A landscape with many peaks, sampled at points; each row gives a point and its height.
A climber steps from a point to the highest of its 2 nearest points, and stops where none of them is higher. Distance is the straight distance between rows; heights are no part of it.
Z668 height 4.64: [124 159 141 147 107 118 124 161 141 161 131 115 180  85 131 165 157 146
 175 140 171]
Z241 height 1.67: [122 137 171 125 100 111  82 151 107  64  71 150 106 112  95 148 145  93
 135 145  94]
Z872 height 5.53: [147 120 117 125  89 111 144 134 141 145 156 127 124 116 147 104 144 140
 137 113 150]
Z364 height 2.95: [168 184 124 164 120 120  53 116 130  91  84 166 102 134 112 205 145 171
 145 199 121]
Z247 height 6.34: [125 103 130  98 104 116 125 133 125 133 159  84 134 151 138  48 130 138
 153 161 162]
Z537 height 6.04: [141 145 133 154 134 134 103 156 133  92 111 120 150 138 110 136 134 118
 117 154 146]
Z490 height 5.08: [154 117 175 109 127 147  91 114 150  95 100 138 118 169 105 107 164 184
 155 182  95]
Z801 height 6.85: [155 118 136 114 125 132 134 106 112 128 142 116 108 164 128 121 150 169
 113 131 123]
Z915 height 2.84: [127 130 139 117 133 156 141 119 152 123 113 167 136 144 117 141 123 144
  72  90  80]
Z940 height 3.51: [168 165 136 162 125 144  90 120 133  86  74 164 119 124 112 177 138 167
 118 178  83]
Z366 height 1.23: [102 135 126 173 162 111 119 165 131 129 114 127 125  86 145 149 104  58
  74 108 121]
Z39 height 4.85: [134 116 136 102 133 123 136 119 119 129 183 111  99 173 136  67 129  98
 109 102 119]
Z990 height 4.98: [ 98 127 124 111  97 100 160 172 132 175 153 139 133 110 135 150 102  62
 103  62 131]
Z203 height 0.76: [128  90 128 140 157 118 130  88 130 164 184  87 106 153 185  98 104 157
 132 140 123]
Z215 height 1.22: [126 148 112 159 125 132 137 126 154 143 110 145 130 118 154 152 176 181
 127 184 143]
Z572 height 1.44: [133 120 145 133 138 136  99 159 102 104 132 117  99 120 113 135  97  79
  85  69  95]
Z178 height 2.40: [141 117 177  70 123 150 145 121 152  99 109 141 145 188  94  99 155 151
 132 130  86]
Z208 height 5.96: [100 136  96 147 153 112 167 164 130 201 149 112 140  61 143 136  93  96
 139  78 169]
Z226 height 6.66: [ 90 109  94  85 142  87 177 133 154 143 167 139 139  96 129  73  73  57
 114  51 121]
Z225 height 5.47: [131  83 116 120 148 134 144 124 111 108 113 118 124 130 141  75 118 139
 102 152 150]
Z109 height 5.79: [117 136 135 182 132 137 154 146 133 158 111 149 171  41 134 171 128 108
 130 129 148]
Z447 height 5.12: [111 152 131 171 125 137 157 153 121 152  97 146 181  61 127 182 146 154
 182 157 138]
Z365 height 5.48: [ 92 125 104 109 124  90 178 171 132 203 151 135 155  96 117 120  92  62
 139  78 159]
Z938 height 1.02: [122 120 131 164 117 116 120  87 136 139 146 125 112 113 184 133 161 181
 149 177 149]
Z451 height 4.68: [121 153 120 163 125 142 110 126 124 134  57 136 118 125  98 196 176 189
 163 195 138]
Z242 height 4.26: [123 155 141 177 113  99 112 151 129 143 114 114 152 115 123 186 174 164
 180 189 145]
Z486 height 7.99: [137 125 147  95  99 117 127 117 114 124 159  80 108 173 149 118 158 160
 161 142 133]
Z328 height 5.52: [132 106 105 156 157 138 130 120 128 124 134 144 112 102 138 124 103 117
  83 107 117]
Z36 height 5.92: [130 103 127 110 131 118 126 149 133 126 133 104 145 174 106  73 141 138
  99 143 166]
Z386 height 1.28: [105 125 153 143 129 115 117 160 101 117 101 134 117 102 114 134 119  69
 111 134 126]
Z904 height 7.24: [109  92  99 102 166  75 175 125 155 186 178 134 132 120 150  62  81  88
 128  89 146]
Z526 height 8.34: [121 118 110 110 138  96 167 142 143 177 151  96 157 154 149 108 145 105
 135 111 175]
Z188 height 3.59: [115 111 127 104 135  97 185  99 153 160 145 130 162 130 131 114  99 137
 140 118 118]
Z457 height 2.91: [132 135 155 136 145 149 107 115 107  80  86 155 105 150  97 164 117 134
  71 135  88]
Z165 height 7.86: [139 141 132 134  97 121 106 144 119 134 153  86 152 140 149 139 144 184
 169 172 174]
Z101 height 6.80: [127 130 141 132 106 154 114 114 121 119 110 120 113 160 116 174 169 202
 156 150 115]
Z347 height 3.41: [104 131 135 106 132 155 136 142 148 113  88 155 152 154  94 152 145 157
 110 129 100]
Z302 height 1.68: [121  88 101  80 104 141 155 126  85 147 180  94  94 181 100  52 112  55
 137  95 125]
Z332 height 4.24: [121 144 131 121 118 100 163 132 169 145 123 123 179 125 123 174 152 169
 162 142 154]
Z219 height 0.87: [133  90 131 155 149 123 128  64 125 141 158 120 113 118 163 124 115 178
 139 176 120]
Z73 height 6.25: [135 102 103 109 110 116 134 108 145 161 195  93 138 111 167  91 107 149
 144  99 156]
Z850 height 3.73: [127 133 126 176 140 179 130  88 140  75  69 189 154  98 119 163 115 144
 105 141  98]
Z704 height 5.97: [165 132 159 127  96 119  67 106 132  97 123 133  99 155 124 117 166 180
 173 204 116]
Z933 height 1.79: [ 86 118 125 103 134 143 125 148 122 110 152 133  75 123 122  81  73  57
  67  42  82]
Z569 height 7.73: [183 142 125 163 130 123  87 122  96 112 143 102  98 119 141 144 135 134
 128 146 161]
Z639 height 2.10: [145 124 169  57 111 140 144 130 128 104 123 125 135 166  93  52 148 106
 108 104 108]
Z514 height 5.22: [139 174 113 190 132 163  87 101 104  88  55 176 125  78 122 209  99 104
 104 180 105]
Z404 height 1.45: [123 155 174 163 103 110 107 180 114  91  93 141 120  89 109 160 148  92
 130 147 131]
Z548 height 1.92: [123 104 141  51  95 140 154 113 126 116 152 107 153 163  82  60 134 131
 143  94 125]
Z776 height 8.07: [133 134 112 156 158 133 137 135 122 167 142  86 161 113 138 156  87 130
 141 123 160]
Z672 height 1.51: [134 160 139 173 129 129 106 121 175 106  85 169 123 120 155 182 191 175
 157 175 123]
Z104 height 0.50: [126 103 127  49 111 158 137  85 102 186 212  83  91 199 156  31 113 120
 155 113 128]
Z343 height 1.60: [133 111 105  51 123 154 159 117 127 156 188 116 117 166 102  14 104  39
 132  73 139]
Z99 height 2.41: [153 133 166 117 118 152  80 104  83  70  95 145  91 133 101 111 118 129
  73 115  79]
Z346 height 3.89: [103 123 129 124 137  91 187 139 156 173 113 132 184 106 137 156 123 119
 142 127 139]
Z240 height 5.93: [132  79 119  96 138 132 161 104 116 126 150 116 112 155 133  82 111 165
 134 110 131]
Z773 height 1.27: [108 148 158 107  92 128 120 146 112  97 120 122 116 123 106 156 105  76
 102  75  79]
Z649 height 3.50: [155 154 155 110 155 160  92 114 136  67  86 151 126 174  86 144 141 166
 111 142  84]
Z180 height 0.58: [149 105 155  64 139 140 137  72  96 156 204  87 110 174 152  26 119 163
 124 131 120]
Z842 height 7.38: [141 152 123 131 134 121 112 164 118 125 154  84 155 108 132 149 105 100
 134 111 153]
Z954 height 1.66: [ 94 109 100  92 129 132 115 137 117 143 168 121  85 129 117  86  91  57
 116  27 110]
Z131 height 6.48: [110  82 127 166 123 137 147 148 148 127 124 159 160  98 140 125 110 110
  80 116 118]
Z351 height 4.72: [160 127 119 164 113 189 112 105 134  76  90 162 137 117 113 161 129 167
  80 136 122]
Z176 height 3.40: [126 187 115 207 133 167 115 114 130 120  65 171 149  78 117 214 151 146
 146 188 133]
Z974 height 6.09: [133 110 122  81 133  91 188 121 151 129 142 132 146 128 144  87 112  74
 122  68 138]
Z968 height 6.76: [120 137 107 206 171 139 117 110 118 141 105 133 127  94 156 174 127 134
 117 188 129]
Z626 height 2.03: [126 118 141  84 121 137 149 149 124 134 149 147  92 133 118  70 124  77
  80  70  74]
Z730 height 9.24: [129 127 142 107 122  85 153 126 142 155 175  79 147 164 174 120 149 141
 159 126 152]
Z370 height 0.44: [125  96 119  50 120 131 163  93 122 196 186  94 128 194 119  46 113 126
 133  95 137]
Z296 height 1.80: [152 160 124 186 120 148  76 101 156 112 102 151 136 118 140 165 166 182
 172 217 144]
Z67 height 4.50: [132 121 108  91 165 139 135 119 116 130 186 130  75 140 155  63 108 104
  98  65 128]
Z910 height 1.46: [ 91 124 101 126 167 117 150 156 108 126 139 119 121  97 142 107  86  62
  96  53 143]
Z229 height 4.11: [131 162 114 204 120 204 103 115 139 104  59 179 162  76 128 198 130 138
 112 158 103]
Z746 height 3.00: [125  94 123  99 138 155 153 137 154 145 125 130 162 180  96 135 116 169
 111 124 117]
Z312 height 4.13: [122 170 138 164 115 129  87 158 156 115  65 135 146 121 113 183 181 183
 209 200 155]
Z334 height 7.76: [101 111  86 105 128  84 169 127 150 206 181  94 137 129 161  83 120  81
 130 103 160]
Z78 height 2.49: [161 188 108 133 134 129  36  88 143  81  61 173  83 155 113 177 161 188
 175 225 112]
Z833 height 6.14: [162 149 113 161 116 158 102 119 124  88 128 140 106 110 148 157 130 168
 113 135 129]
Z575 height 0.97: [135 121 167  94 113 106 138 133 106 113 117 110 131 148 108 141 137 123
 162 127  93]
Z162 height 3.91: [113 129 131 143 118 125 140 131 147 130  93 141 145 106 115 175 150 140
 116 128  98]
Z141 height 4.90: [139 117 122 134 118 112 139 126 122 149 176 119 103 105 164 120 143  91
 122  75 131]
Z925 height 2.71: [127 104 151  89 103 128 144 143 146 128 144 123 150 183  88 114 154 172
 159 124 119]
Z353 height 6.59: [156 136 144 167 137 128  81 134 113  85  99 152 101 133 133 127 106 130
  97 183 139]
Z279 height 6.97: [137 138 143 121  92 118  86 147 144 130 123 103 136 149 115 128 167 181
 185 181 135]
Z305 height 6.73: [129 100 103  94 105 107 134 120 129 175 209  72 130 157 138  60 111 130
 165 119 158]
Z418 height 1.10: [145 130 141 109  84 120 108 162 113 103 127 117 140 138 100 148 115 103
 129 115 101]
Z37 height 1.56: [101 108  73 116 155 117 140 151 107 168 173 115 105 116 121  97  79  72
 137  61 142]
Z153 height 1.78: [122  97 139  51  83 129 171 123  95 139 148 111 109 164  87  71 134  76
 137  83 117]
Z622 height 2.96: [137 189 132 214 154 153 110 144 110 117  70 134 149  68 140 220 119  98
 150 179 151]
Z547 height 6.00: [125 132 108 211 180 127 149 122 127 143 122 138 140  60 161 173 114 125
 119 137 153]
Z221 height 0.84: [129 151 152 131 136  98 113 128 116  85  97 116 135 134 112 178 157 122
 169 144 114]
Z656 height 3.84: [129 155 125  90 113 124 158 144 129 121 128 121 166 138 155 154 153 148
 156 116 151]
Z692 height 2.01: [141 129 167 108 102 146  93 145  84  71 108 131  82 156  88 103 157 115
 112 133 114]
Z941 height 9.18: [149 133 107 160 133 145 109 135 116 146 156  85 139 120 151 164 127 164
 132 150 161]
Z836 height 4.27: [155 130 143 145 110 142 103 116 155  84  76 170 118 156  95 141 172 176
 136 168  90]
Z859 height 2.35: [116 113 112  93 113 143 135 129 145 135 133 154 105 138 119 126 114 108
  75  60 100]
Z292 height 4.49: [111 144 126 163 120 139 129 163 111 114  82 136 146  99 106 193 147 145
 143 134 150]
Z124 height 4.91: [118  90  81 132 187 132 140 115 131 148 168 140 101 107 142  83  95 119
  95  74 130]
Z25 height 6.52: [127 159 133 185 130 123  91 127 104  92  88 152  97  84 132 189 128  96
 101 152 104]
Z566 height 3.29: [113  80 134  91 151  95 174  83 143 152 157 150 133 131 122  80  85 120
 109  91  97]
Z596 height 5.54: [149 157 114 128 128 143  80 113 115 102  78 129 112 162 116 183 163 219
 168 183 144]
Z982 height 1.35: [ 82 120 116 171 159 120 120 172 109 145 121 127 127  65 140 110  84  58
 120  89 142]
Z71 height 6.60: [100 117 110 151 131 115 176 155 110 153 129 130 150  65 143 138 128 103
 140 107 175]
Z2 height 1.61: [ 93 138 129 133 145 131  99 152 116  99 122 117  80  88 151 125  83  43
  65  54  88]
Z907 height 5.62: [120 137 128  45 115  87 188 123 156 160 159 118 150 170 119 100 122  83
 141  92 157]
Z467 height 6.69: [129 128 124 129 149 107 150 148 142  97 113 107 165 117 120 132 111 119
 130 124 125]
Z786 height 5.24: [136 124 126  64 118 123 161 129 139 148 169 124 129 190 123  83 151  95
 107  93 160]
Z18 height 8.14: [153 126 118 187 152 146  94  88 109  93  99 145 117 126 144 175 106 150
 113 196 123]
Z629 height 0.67: [139  89 147  94 169 116 135  75 123 171 179 103 111 177 175  58 132 164
 103 130 126]
Z813 height 7.87: [ 97 104 105 158 147 130 174 152 148 158 125 164 166  65 138 131  90 107
  97  91 146]
Z8 height 2.09: [137 185 120 161 121 121  47  94 153 110  91 149 113 150 146 169 166 223
 184 237 132]

Where does a climber stop that starts at each point below?
Z39 -> Z730
Z219 -> Z941
Z99 -> Z941

Call two points neighbours if one is among the 2 nearest of the other. Go from one point of each pair to the other, from neighbour to neighbour, staying as high as possible. Name the lowest point that can't be avoided.
Z229 and Z18 -> Z850
Z18 and Z941 -> Z537
Z305 and Z730 -> Z225
